Points on a hilly landscape, in no order, each with its height.
A ball rolls from a point to the lowest of its 2 nearest points, and stops where none of them is lower. Distance is the straight distance between rows; heights are no part of it.
Q109 (h 59.4): 75,65,99,149,62,107,117,116,133,155,116,108,137,128,87,87,152,153,111,155,167,168,152,77,103,173,118,130,126,135,101,119,91,49,157,137,176,174
Q86 (h 20.2): 167,139,76,64,158,173,145,163,116,127,112,141,81,131,125,175,147,139,81,110,113,88,140,142,148,82,141,117,111,104,133,59,135,110,115,120,140,146
Q949 (h 34.8): 102,77,58,136,133,173,84,87,151,152,101,121,135,89,132,103,98,113,160,155,116,156,136,112,140,181,146,117,118,137,95,112,166,106,151,105,95,150
Q962 (h 27.9): 148,108,64,97,139,145,112,135,138,112,85,133,116,122,136,120,118,128,100,122,127,149,199,145,132,123,154,134,138,121,81,69,184,90,177,112,129,210
Q269 (h 33.0): 113,128,79,45,101,191,115,153,114,138,122,158,112,120,131,155,121,134,113,176,110,87,98,80,120,151,60,119,127,79,131,93,135,189,120,142,88,132
Q185 (h 23.0): 148,154,130,113,135,139,93,104,135,94,121,135,158,121,147,123,103,105,111,132,118,119,104,127,142,125,137,139,145,138,87,114,180,168,150,95,79,108
Q600 (h 25.5): 148,146,123,91,119,145,97,129,130,101,130,127,124,132,162,140,120,99,105,139,122,117,95,110,133,101,120,134,147,127,89,101,155,145,111,122,113,122
Q147 (h 68.9): 134,120,94,130,138,160,181,138,123,178,109,106,96,108,79,147,146,157,132,107,155,116,123,132,129,158,140,111,82,112,175,123,83,96,113,100,149,131
Q792 (h 59.2): 120,105,118,114,115,146,116,128,127,159,166,108,91,116,148,145,127,127,159,181,88,114,100,83,133,116,64,144,112,95,161,152,78,125,53,190,156,135
Q535 (h 44.3): 83,94,142,175,103,67,137,144,129,131,179,156,143,125,105,121,141,153,171,144,116,128,181,130,131,139,91,153,124,119,191,192,111,109,119,206,163,125
Q513 (h 6.3): 149,136,124,139,161,167,143,97,134,148,135,102,94,102,140,148,125,120,130,108,131,118,82,127,158,108,162,113,111,127,138,129,105,100,87,101,141,73
Q478 (h 28.8): 122,144,105,99,118,132,133,157,125,124,99,149,124,137,123,134,133,128,120,136,135,118,134,132,119,145,122,127,131,105,123,103,146,164,142,130,112,160
Q707 (h 73.4): 162,129,124,196,184,122,97,61,140,105,107,86,132,90,142,117,85,109,144,106,107,170,146,183,153,99,192,125,116,182,83,139,167,85,142,92,133,114
Q719 (h 33.7): 143,120,84,73,124,118,107,191,120,122,103,164,109,155,141,147,123,131,132,152,99,133,194,152,128,121,101,138,140,76,139,79,184,172,145,166,114,210
Q237 (h 42.6): 144,157,178,113,114,151,109,123,136,138,150,102,108,132,197,145,118,103,164,158,100,125,44,81,118,121,91,135,135,103,137,167,87,178,53,140,122,86
Q103 (h 54.5): 127,147,124,71,115,149,150,180,97,122,146,166,110,150,97,166,141,141,88,124,114,73,113,122,118,108,93,110,122,96,160,98,103,185,126,141,116,97
Q598 (h 24.5): 114,140,126,123,120,156,161,141,121,155,119,127,112,115,113,135,136,126,147,137,141,118,90,121,113,164,112,123,114,101,154,142,101,158,101,126,117,118
Q232 (h 13.4): 179,175,213,124,176,68,169,177,106,116,138,110,134,172,163,145,138,136,144,72,118,138,143,206,131,89,143,141,128,124,177,143,145,168,122,134,145,121
Q669 (h 35.8): 122,117,72,55,110,196,113,155,121,167,96,134,94,123,138,156,128,136,137,184,124,120,114,90,122,149,87,121,112,86,127,83,124,157,111,128,101,173
Q128 (h 20.3): 168,146,108,76,154,106,137,182,115,93,119,161,121,167,134,151,135,136,96,100,104,117,189,176,137,78,142,139,142,111,129,75,198,152,153,147,132,178
Q409 (h 54.9): 136,114,74,160,165,170,114,111,128,159,51,71,100,91,140,106,103,120,174,124,138,193,159,161,128,152,203,111,96,140,66,116,144,80,152,66,126,178
Q886 (h 66.3): 144,161,222,117,139,121,147,177,102,100,192,144,130,168,146,167,140,132,101,103,84,102,81,126,108,70,76,116,135,114,197,148,76,209,103,141,141,60
Q339 (h 43.1): 97,110,143,145,115,74,120,157,124,136,155,154,135,137,135,135,124,145,194,149,90,138,165,158,122,144,82,162,128,93,193,182,141,163,103,215,132,149
Q119 (h 66.6): 128,162,197,131,113,115,136,133,117,86,195,165,143,142,131,159,138,123,89,119,102,85,82,95,124,88,94,117,151,141,170,133,104,189,111,137,126,45
Q548 (h 53.6): 169,160,214,127,153,121,172,148,106,143,143,80,120,172,172,146,145,132,156,104,120,109,104,153,118,103,126,125,119,92,177,182,62,134,77,120,179,106
Q254 (h 13.6): 137,163,186,144,146,108,205,166,101,126,145,138,133,157,92,148,152,145,97,76,147,93,120,150,120,105,135,109,128,128,186,136,81,157,131,128,160,100
Q697 (h 35.1): 87,105,115,97,63,116,118,152,126,146,120,137,110,148,114,122,143,145,137,179,137,135,151,75,97,160,62,143,132,101,137,131,101,136,125,178,142,190
Q465 (h 24.6): 113,106,135,165,134,89,73,113,145,119,105,111,160,114,186,84,99,93,186,153,106,186,167,146,127,142,144,168,144,139,92,168,171,106,138,151,129,190
Q162 (h 61.8): 130,172,190,167,136,82,137,109,136,96,135,136,181,129,115,126,137,118,121,96,142,119,108,169,132,127,140,134,143,165,148,164,163,178,151,111,102,76
Q557 (h 35.5): 139,95,40,83,139,198,113,93,133,132,154,149,111,97,120,138,115,134,95,127,105,101,99,106,166,121,116,113,125,128,114,62,155,101,128,100,89,78
Q906 (h 51.1): 117,104,81,180,152,125,154,123,142,184,94,110,108,91,95,123,133,158,194,113,149,140,176,173,137,185,160,125,80,122,155,141,127,79,137,116,136,162
Q660 (h 35.2): 122,128,161,179,128,89,144,102,132,97,170,133,156,134,88,123,140,135,86,96,148,119,133,143,139,94,153,123,135,175,135,137,119,84,146,133,163,79
Q438 (h 33.1): 128,131,138,152,160,109,168,125,129,117,162,171,137,128,87,148,145,153,92,83,129,97,160,156,142,87,150,110,113,167,175,106,137,103,152,145,150,81
Q429 (h 30.9): 127,107,66,131,137,147,108,96,147,100,135,154,149,110,88,100,103,135,96,106,132,124,168,151,148,136,154,118,132,169,88,85,204,93,201,93,96,119
Q538 (h 6.5): 117,94,74,114,128,117,108,141,140,121,140,156,125,128,103,128,134,140,122,142,101,128,188,136,139,111,113,150,134,119,145,91,166,93,136,189,156,175
Q55 (h 12.6): 123,169,223,160,134,96,169,157,111,99,162,175,173,149,111,151,137,145,109,82,124,101,102,146,115,112,111,116,137,147,200,155,110,211,139,139,105,45
Q763 (h 44.5): 125,124,163,98,93,117,121,144,114,145,124,98,123,154,160,112,143,116,140,176,135,136,103,77,99,113,90,147,142,116,101,162,64,122,83,159,158,165
Q136 (h 50.7): 159,148,188,118,117,97,117,146,117,93,158,100,125,181,172,134,148,110,106,126,115,128,105,104,116,67,113,141,153,126,113,140,92,130,86,152,165,139
Q242 (h 43.2): 84,105,133,164,110,135,162,104,148,155,168,146,134,103,71,128,133,140,121,114,149,105,85,104,129,170,100,108,108,145,186,147,79,110,124,124,123,43
Q48 (h 62.5): 104,161,186,168,105,88,110,97,147,101,141,138,183,123,127,120,116,109,134,141,131,130,73,121,123,169,113,138,145,150,133,175,138,176,135,125,91,70
Q862 (h 9.5): 141,167,210,150,153,78,180,176,105,113,154,152,155,160,117,142,138,146,126,75,131,114,130,186,123,97,122,124,128,140,204,150,118,187,143,137,137,91
Q80 (h 37.5): 72,69,80,100,67,135,117,131,126,150,138,136,118,136,84,113,144,151,105,169,141,124,143,67,117,166,68,127,121,117,142,98,110,101,139,165,135,152
Q632 (h 57.5): 169,142,111,162,186,167,93,97,129,125,68,83,113,110,168,114,83,99,180,123,120,171,132,182,145,133,199,124,123,148,60,143,171,152,130,65,80,150
Q510 (h 15.2): 91,163,198,149,104,95,169,143,105,83,163,196,187,148,80,138,153,148,89,93,147,84,114,130,111,130,104,109,148,150,177,145,120,206,174,128,91,42
Q40 (h 61.0): 148,172,178,175,176,102,158,105,135,122,143,143,151,117,120,141,119,135,135,76,127,113,113,179,150,114,149,116,119,165,169,155,153,160,127,108,118,72
Q260 (h 38.3): 71,110,175,188,85,54,153,125,130,107,167,132,166,144,87,86,155,144,120,117,175,131,158,122,112,153,126,138,144,148,146,179,81,95,149,153,159,118
Q936 (h 67.1): 106,137,160,138,98,111,125,101,140,86,193,163,158,127,112,140,126,122,87,126,118,89,96,83,141,110,98,122,151,158,134,129,130,139,127,140,114,39
Q884 (h 63.0): 88,143,175,163,86,79,98,111,149,87,127,150,194,135,136,89,108,99,136,154,138,146,109,123,112,165,108,147,170,148,113,175,162,176,163,136,84,106
Q485 (h 28.3): 123,108,80,160,142,130,124,89,158,112,139,171,147,98,90,107,99,142,145,115,115,131,175,173,163,146,149,125,126,164,133,110,202,116,172,129,105,132
Q462 (h 44.7): 104,102,118,144,111,145,150,92,137,154,146,112,122,100,88,121,136,139,124,125,145,112,83,102,133,155,141,110,116,134,151,138,89,81,110,111,149,81
Q487 (h 50.0): 175,158,215,118,137,82,131,146,121,103,130,75,132,192,189,121,148,97,118,113,132,140,116,125,112,68,149,152,161,135,90,156,92,112,96,123,170,157
Q30 (h 38.4): 132,129,106,54,102,185,116,148,122,160,104,115,88,133,152,161,130,124,137,187,118,126,95,68,113,127,80,135,118,93,117,113,89,150,75,151,130,173
Q870 (h 72.8): 150,127,128,166,174,124,113,88,126,136,89,72,121,97,154,113,113,107,145,113,135,167,130,148,137,113,198,124,110,153,77,154,132,77,125,90,151,139
Q289 (h 60.6): 72,104,138,135,51,78,137,143,127,156,98,123,139,152,88,82,160,151,115,145,199,176,176,94,84,176,123,121,135,128,94,136,85,75,174,125,160,198
Q104 (h 47.1): 124,126,125,122,128,144,93,119,132,146,78,98,119,120,180,103,109,92,148,148,132,174,117,105,108,116,164,139,133,133,53,135,128,94,121,115,137,181
Q283 (h 7.4): 150,134,95,168,191,161,147,90,147,129,113,115,112,100,105,123,114,134,152,92,126,129,140,177,164,120,173,103,104,160,136,116,168,107,125,92,112,100
Q595 (h 33.5): 120,97,60,105,128,164,106,85,144,115,157,161,144,105,103,114,111,132,86,122,125,98,122,120,161,149,131,121,126,149,105,76,170,101,164,92,87,80
Q76 (h 71.5): 151,116,126,160,162,108,149,120,115,159,107,72,96,107,135,123,145,132,131,111,143,148,141,140,134,100,193,134,103,129,103,152,73,25,107,117,201,149
Q834 (h 25.1): 128,120,117,178,158,100,124,111,145,125,112,124,139,98,120,112,112,130,164,112,138,151,179,179,144,139,168,140,128,138,129,142,181,113,156,130,130,156
Q641 (h 64.0): 70,122,171,150,50,76,98,115,133,99,146,132,169,145,133,75,139,116,132,176,149,148,115,62,78,159,80,151,160,140,92,185,89,143,125,170,128,128
Q618 (h 52.3): 165,184,172,67,136,148,146,165,99,103,130,130,112,168,164,170,136,111,91,115,110,100,72,125,117,93,106,124,141,102,133,108,112,207,102,110,113,101
Q457 (h 48.2): 149,136,134,120,145,106,72,121,131,105,80,100,142,130,183,104,103,85,110,130,121,175,145,125,110,88,180,146,154,151,36,109,162,99,145,119,143,194
Q567 (h 32.1): 116,123,100,79,97,117,119,191,112,115,117,167,117,154,111,144,138,150,107,152,115,120,171,128,115,128,84,141,134,82,141,97,145,171,146,172,124,179
Q923 (h 2.4): 166,177,117,70,155,192,136,130,111,137,99,111,100,122,172,164,122,114,140,120,126,99,62,133,136,120,131,117,119,96,120,101,126,189,97,84,85,104
Q171 (h 23.8): 105,128,115,106,86,138,134,122,126,111,133,146,145,140,79,112,136,134,69,120,169,102,110,97,124,147,122,118,140,142,100,93,116,131,167,95,101,97
Q965 (h 9.2): 173,153,116,81,153,192,140,136,111,145,113,100,69,131,164,171,138,114,112,130,110,104,76,111,140,85,129,117,117,87,122,99,99,136,72,111,136,126
Q391 (h 21.7): 124,125,79,101,121,177,87,120,129,115,80,145,153,112,142,103,95,108,119,143,148,147,149,125,121,165,149,118,144,136,62,84,189,150,195,77,66,176
Q639 (h 49.2): 159,168,155,122,144,111,98,124,125,97,88,97,147,146,178,108,114,85,111,121,134,158,114,135,122,90,170,141,151,145,61,125,157,136,132,99,120,153
Q443 (h 53.3): 139,169,144,77,132,157,142,149,108,109,142,158,125,141,130,151,133,123,88,115,122,82,85,122,126,115,103,110,136,114,130,105,130,201,123,103,86,73
Q32 (h 70.5): 144,104,108,141,156,139,163,127,123,177,115,93,86,105,112,142,157,139,144,117,145,132,147,138,138,126,166,130,95,110,148,139,76,45,94,115,185,157
Q575 (h 38.8): 77,72,84,169,106,116,118,94,147,152,119,126,139,97,83,90,118,144,129,135,151,155,154,130,124,190,140,125,119,148,123,114,135,72,172,117,124,135
Q499 (h 60.2): 155,150,137,158,175,116,112,91,156,109,153,136,139,106,149,141,108,111,147,111,99,122,113,158,152,107,143,124,120,160,141,137,180,154,109,129,104,79
Q224 (h 18.1): 131,120,64,106,145,211,95,88,129,128,90,124,134,95,135,101,96,114,120,126,142,146,119,132,142,172,170,109,119,144,49,84,172,139,177,33,45,129
Q715 (h 65.7): 103,118,98,103,94,157,179,155,116,195,73,123,98,124,69,149,158,165,122,128,188,133,137,110,104,192,123,97,88,87,156,111,73,110,160,84,131,181
Q302 (h 55.6): 136,139,149,101,146,136,163,189,107,136,161,178,101,142,110,174,143,154,117,106,89,91,130,149,126,101,101,116,117,108,199,112,119,191,116,159,127,95
Q966 (h 47.0): 86,131,147,120,80,135,165,133,119,184,102,109,128,126,93,105,164,139,136,154,190,134,91,80,88,189,117,110,112,109,124,171,27,108,123,113,144,140
Q967 (h 36.8): 94,134,190,196,111,66,147,103,141,100,165,153,175,131,94,107,140,132,123,102,148,124,127,134,129,129,131,125,146,164,166,179,101,121,141,155,147,69
Q746 (h 51.6): 188,184,209,134,169,112,156,123,112,111,116,87,127,156,175,142,132,106,114,76,150,130,92,173,126,85,170,125,133,135,128,151,121,153,104,80,146,110
Q53 (h 6.4): 171,129,124,105,162,115,133,176,113,146,115,106,95,151,162,153,140,135,153,128,96,127,155,163,136,87,122,138,117,86,154,124,124,118,78,167,170,190
Q124 (h 40.7): 117,101,97,67,92,168,106,124,119,179,105,102,85,128,140,146,151,141,127,192,125,155,112,44,117,130,74,138,116,110,106,118,67,89,82,151,156,191
Q767 (h 34.6): 153,170,123,158,171,132,157,122,131,133,94,134,138,110,115,121,108,125,184,93,141,125,138,208,140,168,149,117,116,130,143,133,187,203,156,87,57,119
Q164 (h 18.0): 97,149,167,149,100,98,157,106,127,76,167,191,189,132,69,126,141,144,81,97,146,93,119,125,133,132,118,115,143,177,139,127,148,161,184,119,92,43
Q481 (h 56.4): 159,131,77,135,174,164,103,122,140,146,70,94,110,100,168,121,107,104,178,135,128,167,142,160,138,144,173,130,113,127,91,126,156,136,120,91,100,175
Q105 (h 32.3): 123,111,82,127,126,156,117,116,140,139,115,124,116,108,130,125,114,120,133,149,136,135,140,126,137,147,142,132,123,121,105,102,152,105,137,118,117,151
Q698 (h 55.8): 127,119,155,139,123,119,165,137,119,153,154,94,104,139,105,126,152,147,117,123,141,107,107,103,126,112,120,119,120,112,159,153,41,79,92,139,190,115
Q75 (h 11.9): 112,110,96,101,99,110,113,140,131,86,158,173,143,149,93,117,136,140,76,128,119,114,182,120,133,103,114,139,157,139,124,78,171,105,176,157,134,139
Q228 (h 10.6): 154,128,127,146,158,137,118,94,147,131,179,125,105,102,143,160,118,126,133,124,98,114,102,114,154,86,129,119,114,138,152,132,126,99,77,149,162,76
Q469 (h 31.0): 104,133,122,106,89,129,109,146,135,142,88,145,136,134,154,116,115,104,176,180,131,149,125,107,102,187,82,146,138,91,123,142,146,188,132,147,86,176
Q801 (h 41.4): 75,83,105,157,93,128,151,120,147,147,172,181,154,111,49,120,129,160,116,121,146,107,124,113,127,182,99,111,121,143,185,121,125,113,163,153,104,60
Q431 (h 41.8): 115,123,123,137,125,78,118,159,132,105,152,168,137,142,134,131,124,127,162,132,101,134,172,167,139,127,108,155,142,119,166,129,180,162,134,178,121,134
Q858 (h 63.5): 74,107,141,161,72,83,79,98,144,82,155,153,177,128,120,89,118,108,110,171,127,135,119,79,109,150,82,154,164,156,109,150,147,133,150,163,109,100
Q471 (h 59.5): 176,137,88,142,192,162,94,84,148,119,145,128,117,90,162,154,96,115,158,124,73,123,126,159,180,93,156,121,116,153,124,114,188,131,106,123,105,91
Q165 (h 52.6): 178,181,205,133,173,132,178,138,112,127,142,97,117,156,152,159,142,120,112,73,126,113,81,157,131,86,154,110,127,124,165,147,86,143,87,97,157,87
Q447 (h 43.5): 141,149,189,94,94,141,128,130,105,151,143,92,109,155,186,133,139,120,156,166,115,130,68,63,100,110,75,133,131,96,126,173,44,160,52,154,147,128
Q19 (h 20.9): 94,132,142,138,92,106,133,105,131,83,159,149,176,140,80,110,139,134,55,106,171,106,116,97,123,131,138,117,154,175,102,114,124,121,173,110,109,64
Q135 (h 28.4): 132,129,127,81,92,133,99,147,121,103,111,122,130,162,153,119,128,104,80,158,142,125,119,66,114,93,110,132,160,132,56,95,129,123,135,133,131,170
Q691 (h 17.9): 144,150,172,110,127,149,200,188,88,133,144,133,111,173,82,163,159,155,70,99,149,72,109,120,103,91,122,97,126,99,186,118,46,156,123,117,165,107
Q732 (h 67.6): 100,106,139,160,101,110,88,73,170,93,184,137,175,112,112,114,116,117,85,138,122,131,100,82,140,120,120,125,152,181,113,137,132,96,141,126,118,53
Q971 (h 63.7): 114,136,110,90,89,128,162,174,117,166,68,130,103,149,87,142,170,162,108,131,194,150,177,121,93,166,131,113,98,92,122,102,89,106,161,103,158,222
Q549 (h 28.5): 119,125,97,120,128,132,102,150,136,145,86,141,131,124,162,116,106,117,197,166,121,156,159,165,111,192,119,141,141,86,116,141,177,177,149,141,82,203
Q881 (h 18.2): 115,122,138,167,139,145,113,101,155,160,144,107,123,94,162,122,112,111,194,145,114,134,87,125,138,149,123,133,112,114,142,184,112,125,75,131,118,99
Q186 (h 61.9): 94,136,131,104,64,110,137,162,119,148,75,135,131,157,103,105,163,144,111,152,183,154,150,103,77,174,123,123,138,111,104,119,92,129,166,123,131,204
Q531 (h 24.4): 180,154,118,65,160,138,150,188,103,113,134,148,99,159,133,173,138,141,88,98,101,91,154,163,139,65,140,118,129,104,143,70,156,154,123,143,138,143
Q726 (h 0.6): 154,103,86,110,161,115,121,160,134,125,127,137,93,136,139,160,127,142,142,131,81,126,191,163,141,93,123,144,122,101,161,103,158,97,105,189,171,185
Q206 (h 16.4): 142,156,120,133,159,152,144,85,126,99,118,153,144,103,91,122,107,130,93,88,146,94,118,167,157,130,146,104,117,174,101,110,183,162,181,61,66,65
Q274 (h 32.9): 88,111,116,119,86,98,106,151,128,144,106,140,132,135,139,101,126,140,180,185,128,156,164,110,95,183,82,158,139,94,140,160,135,161,137,182,124,204
Q311 (h 31.4): 166,173,134,133,187,129,162,155,115,144,89,116,109,135,143,146,120,128,176,96,146,131,126,197,129,155,150,121,106,106,155,139,145,194,116,104,97,139
Q614 (h 13.3): 144,109,147,164,161,114,122,100,153,147,189,116,107,103,163,151,121,131,177,128,91,123,111,132,164,91,113,139,110,124,172,179,102,79,56,170,177,86
Q415 (h 40.4): 145,146,144,155,160,79,137,138,134,100,136,166,154,138,123,126,120,139,156,106,116,135,168,199,145,129,140,152,129,139,160,134,200,169,161,161,115,136
Q673 (h 64.5): 67,126,175,153,41,75,141,136,119,91,152,150,176,151,91,96,141,129,123,158,158,123,112,84,83,169,77,145,161,132,133,175,88,175,145,168,115,98
Q293 (h 16.0): 167,160,203,122,152,66,130,157,123,93,150,108,142,178,176,135,130,116,141,106,100,139,129,169,127,83,125,150,147,126,153,144,159,162,112,156,138,137
Q230 (h 20.1): 160,103,91,106,144,141,111,123,126,125,98,102,110,123,143,125,131,113,69,119,134,148,146,107,132,81,181,125,137,149,62,72,134,37,145,105,174,162
Q573 (h 21.1): 102,128,134,150,118,146,133,129,128,170,130,115,122,91,138,135,128,122,194,152,126,125,81,118,121,185,107,135,105,98,169,186,84,150,85,145,115,109
Q901 (h 44.9): 96,134,161,106,79,155,137,133,119,169,91,96,119,135,126,110,159,127,121,156,178,158,81,54,88,155,128,120,136,134,79,151,45,100,118,98,152,157
Q540 (h 14.2): 158,149,60,108,161,207,118,98,119,125,92,125,121,102,132,121,100,113,136,118,126,111,123,161,157,156,152,103,122,140,81,94,175,170,160,42,43,110
Q309 (h 29.1): 110,111,103,71,70,144,104,140,121,113,100,140,133,157,122,98,148,125,57,147,160,140,151,68,101,120,110,129,158,130,60,69,131,104,168,124,130,184
Q402 (h 65.6): 95,136,184,144,86,78,151,175,102,100,178,169,156,162,94,132,152,143,109,126,129,102,134,110,102,115,69,137,153,125,181,152,84,193,135,178,132,90
Q95 (h 12.3): 142,135,92,168,171,164,128,78,138,123,115,119,134,81,102,107,101,128,124,95,138,134,123,166,154,148,165,108,111,179,99,115,173,125,172,70,86,81
Q355 (h 66.0): 123,122,213,135,107,94,148,179,94,100,206,147,139,181,133,150,143,151,108,124,86,95,114,109,104,69,64,124,151,127,186,150,69,188,106,177,156,78
Q929 (h 39.9): 134,123,90,106,143,201,100,106,140,154,114,108,90,98,168,147,110,104,167,159,102,129,74,99,139,135,120,129,118,103,120,123,130,141,76,118,99,118
Q889 (h 41.5): 147,146,134,108,140,161,99,117,136,145,132,115,108,118,184,153,106,98,185,157,93,129,72,114,132,136,104,136,126,96,142,147,139,185,71,129,93,105
Q728 (h 67.5): 106,107,82,130,122,158,189,150,129,197,98,130,96,108,56,157,146,174,144,115,166,122,137,146,126,188,116,97,83,86,186,117,87,124,145,110,121,148
Q268 (h 47.7): 116,135,192,160,97,90,121,112,129,112,134,90,148,148,137,101,141,107,108,128,152,133,113,99,109,111,148,136,142,149,93,176,77,84,114,120,163,118
Q78 (h 57.0): 113,86,118,140,117,118,162,132,125,160,163,105,100,131,87,132,166,161,107,131,136,114,143,90,132,126,111,124,108,126,162,130,56,29,100,156,196,132
Q813 (h 28.0): 141,158,165,135,142,126,148,144,124,157,101,103,120,139,158,131,129,113,163,121,145,131,102,151,112,152,147,131,117,106,143,158,115,163,99,109,111,142
Q948 (h 22.2): 127,122,150,178,138,55,114,124,146,126,111,114,154,118,149,92,114,122,178,118,132,171,188,185,130,143,171,160,132,141,115,185,160,89,142,148,151,174
Q667 (h 58.3): 93,60,98,143,87,120,124,109,143,157,140,108,120,108,99,109,143,150,124,147,134,138,135,78,122,157,112,124,109,130,134,129,82,42,115,158,176,144
Q553 (h 40.3): 79,104,128,172,95,91,142,117,136,142,134,132,144,119,84,95,135,132,133,131,160,141,146,129,118,176,134,140,120,130,137,149,109,89,154,138,142,132
Q101 (h 50.3): 168,172,191,149,156,75,131,127,116,99,102,100,148,158,152,107,126,103,113,89,151,140,122,169,123,97,176,140,152,149,87,138,154,139,145,94,137,136
Q298 (h 48.8): 94,99,86,185,147,143,138,106,144,182,117,107,122,71,117,115,120,142,220,140,133,141,140,143,137,200,140,128,93,111,164,171,115,95,110,126,118,119
Q570 (h 24.8): 175,119,71,110,182,151,108,139,133,121,83,114,104,124,156,128,111,118,119,119,117,153,179,167,139,87,184,129,131,130,77,72,185,83,142,103,146,203
Q332 (h 11.2): 168,132,132,111,155,128,114,141,130,154,115,89,92,136,190,138,133,116,159,136,99,137,132,126,134,84,149,149,120,107,125,140,101,85,66,139,176,175
Q766 (h 9.0): 157,165,86,103,159,188,130,123,119,139,85,128,103,114,145,139,104,112,154,118,127,118,106,161,143,154,150,105,115,108,113,102,155,200,125,71,60,116
Q530 (h 30.7): 124,128,113,149,154,108,142,101,141,110,148,166,145,111,88,127,122,144,112,96,124,112,163,168,150,115,151,125,129,161,147,104,175,109,165,136,119,98
Q631 (h 48.9): 156,147,187,148,137,106,131,120,115,127,119,72,123,152,163,107,128,103,108,106,148,144,111,115,124,85,178,130,133,140,76,166,71,69,96,105,183,133
Q587 (h 19.7): 140,155,109,118,143,146,110,83,137,70,145,169,177,109,117,122,107,121,81,107,121,96,134,146,163,113,144,118,141,175,93,103,195,148,184,82,76,75
Q521 (h 37.7): 140,99,56,79,133,206,86,105,134,143,143,131,90,101,140,153,108,120,120,165,97,104,83,85,160,129,103,119,111,114,125,79,143,118,89,127,99,98
Q96 (h 23.1): 120,90,88,113,114,133,103,124,130,117,97,108,127,127,121,97,123,118,65,127,150,162,150,98,115,119,162,120,142,155,51,74,131,55,184,93,148,167
Q449 (h 30.0): 108,112,94,65,86,178,129,126,117,133,145,145,118,127,104,143,137,137,82,150,125,89,86,69,125,137,70,113,123,108,119,86,108,138,133,120,101,87
Q22 (h 18.4): 187,157,153,107,174,114,110,140,128,103,129,121,122,148,180,148,116,104,136,104,98,135,126,162,141,80,147,147,138,129,118,121,168,150,102,136,131,142
Q854 (h 31.1): 138,122,73,78,127,135,94,160,127,109,88,161,125,141,157,136,110,124,120,154,113,143,186,141,128,127,127,142,150,97,97,79,200,139,164,138,115,225
Q782 (h 65.1): 94,146,177,132,74,75,157,179,99,102,136,146,149,170,105,112,149,142,125,133,144,125,126,118,78,154,82,133,160,106,163,162,84,202,142,154,126,132
Q749 (h 15.9): 158,124,101,107,150,132,125,138,128,145,91,96,99,133,146,134,140,120,109,130,126,144,143,119,133,95,157,135,120,116,100,102,116,70,106,130,172,184
Q888 (h 46.9): 106,93,90,165,132,158,146,97,144,182,136,109,104,74,101,141,133,141,188,134,132,120,102,122,148,176,130,118,91,118,183,155,88,83,97,132,134,98
Q314 (h 58.5): 192,146,99,146,193,180,82,78,149,113,103,91,110,103,188,141,86,96,171,119,92,152,111,164,169,106,175,121,122,145,92,125,191,155,109,83,77,111
Q246 (h 15.6): 144,118,147,177,153,113,95,91,160,144,164,109,129,89,175,141,104,113,197,142,89,131,116,137,163,121,129,141,123,133,155,183,139,104,75,159,136,91
Q413 (h 72.2): 122,116,138,172,146,101,126,112,130,146,94,63,128,105,144,95,124,115,126,109,154,173,149,132,116,118,198,133,111,152,68,149,92,37,144,94,183,157
Q712 (h 53.1): 111,105,63,154,140,153,138,119,138,173,75,98,103,98,103,112,123,147,160,117,156,165,179,157,132,184,171,115,93,122,115,115,146,90,165,86,126,184
Q411 (h 25.9): 102,109,106,104,90,131,98,130,135,104,86,142,152,141,130,86,121,114,72,129,164,165,165,112,105,146,157,128,159,147,42,88,151,103,194,102,122,191
Q789 (h 68.0): 121,109,123,173,132,116,103,60,160,91,162,121,164,103,103,119,112,122,78,112,120,140,111,120,154,113,154,116,139,193,107,131,155,78,158,100,117,54
Q204 (h 26.1): 109,109,112,153,121,109,73,125,149,113,107,138,167,118,170,95,102,101,186,172,103,177,163,143,122,163,119,157,154,119,105,152,201,153,148,162,103,181
Q983 (h 21.3): 135,129,168,105,108,124,181,195,81,125,163,125,100,192,97,153,166,156,83,123,130,80,140,108,95,72,96,124,137,103,168,121,32,141,110,147,183,140
Q418 (h 58.4): 110,100,89,106,109,142,112,135,133,133,175,154,106,121,122,156,130,137,136,171,80,104,127,100,140,111,61,139,119,101,169,113,133,144,88,198,136,116
Q281 (h 0.0): 169,147,140,169,192,149,148,89,137,144,129,92,100,95,146,138,121,130,166,85,131,129,110,176,153,117,179,110,100,146,148,159,124,112,90,100,143,88
Q537 (h 37.1): 151,155,106,175,180,132,135,92,134,109,106,149,149,102,114,114,99,130,165,95,122,136,175,218,159,149,160,115,129,171,117,128,222,171,186,85,70,133
Q770 (h 45.9): 108,118,148,115,101,132,85,115,136,137,105,92,126,117,178,98,121,109,157,165,137,168,105,82,107,135,124,139,133,127,65,158,98,96,98,140,149,167
Q319 (h 51.4): 150,157,171,95,115,111,131,170,103,98,160,130,127,181,147,147,142,118,95,130,115,104,105,117,115,83,100,135,155,119,132,118,115,176,99,153,134,128
Q961 (h 39.7): 71,70,74,118,72,133,121,112,140,131,164,169,140,118,64,117,135,152,101,145,128,111,130,89,130,170,83,128,123,129,153,99,127,112,160,155,115,93
Q704 (h 38.9): 148,151,142,164,169,95,127,99,137,89,130,163,169,122,118,123,111,139,162,109,109,133,174,210,158,132,150,138,140,166,147,134,236,181,182,119,78,115
Q925 (h 46.6): 112,126,194,183,116,74,125,112,131,122,151,104,161,129,141,101,135,120,154,127,145,145,132,124,120,138,138,144,134,144,130,214,96,80,109,156,174,111
Q612 (h 27.1): 101,103,81,68,80,168,140,123,114,131,144,168,137,136,79,125,145,150,48,120,154,82,100,92,129,162,89,102,120,126,105,75,111,122,165,86,84,90
Q905 (h 56.7): 122,118,126,129,169,136,163,151,122,144,176,209,120,112,95,177,122,167,143,107,74,89,152,159,144,101,104,117,94,130,220,108,155,165,124,170,118,70
Q106 (h 45.6): 95,105,153,186,113,69,114,110,151,137,167,115,148,116,129,103,136,138,172,135,118,129,160,130,140,137,130,156,123,138,159,199,107,65,97,184,179,119
Q865 (h 42.8): 87,96,113,99,69,162,105,116,128,178,95,99,122,128,134,102,143,136,131,187,156,166,101,37,99,158,92,130,123,139,85,132,77,90,112,134,138,178
Q4 (h 21.2): 188,148,101,102,182,138,98,124,134,98,103,117,116,134,181,141,108,97,129,121,99,132,141,156,147,80,160,140,144,138,88,84,189,127,120,117,119,156
Q37 (h 14.3): 153,123,111,85,137,156,145,153,115,139,131,124,86,137,132,168,141,138,111,139,113,99,113,114,133,92,120,122,121,93,144,95,103,123,90,144,156,137
Q765 (h 57.6): 108,105,115,124,146,144,134,137,140,132,183,184,111,109,106,162,127,145,142,136,79,96,129,126,147,108,86,119,107,119,202,123,139,146,109,184,122,80
Q476 (h 16.2): 142,122,117,110,119,84,112,168,120,71,128,161,143,162,128,120,126,127,93,128,110,134,199,149,130,83,134,153,167,125,107,90,189,130,152,169,145,180
Q764 (h 36.9): 87,40,57,151,113,152,83,92,139,167,114,113,136,90,109,92,106,139,121,151,134,184,144,94,118,193,140,117,114,137,95,99,141,54,170,107,126,154
Q414 (h 54.7): 154,154,195,118,131,132,172,140,101,135,150,92,106,163,142,142,160,129,101,106,137,103,93,97,109,86,134,115,133,111,146,156,36,110,83,116,194,119

For each start below, name the point where the ball stops.
Q309 -> Q726
Q865 -> Q862
Q302 -> Q281
Q906 -> Q948
Q414 -> Q485
Q32 -> Q485
Q763 -> Q485
Q402 -> Q948
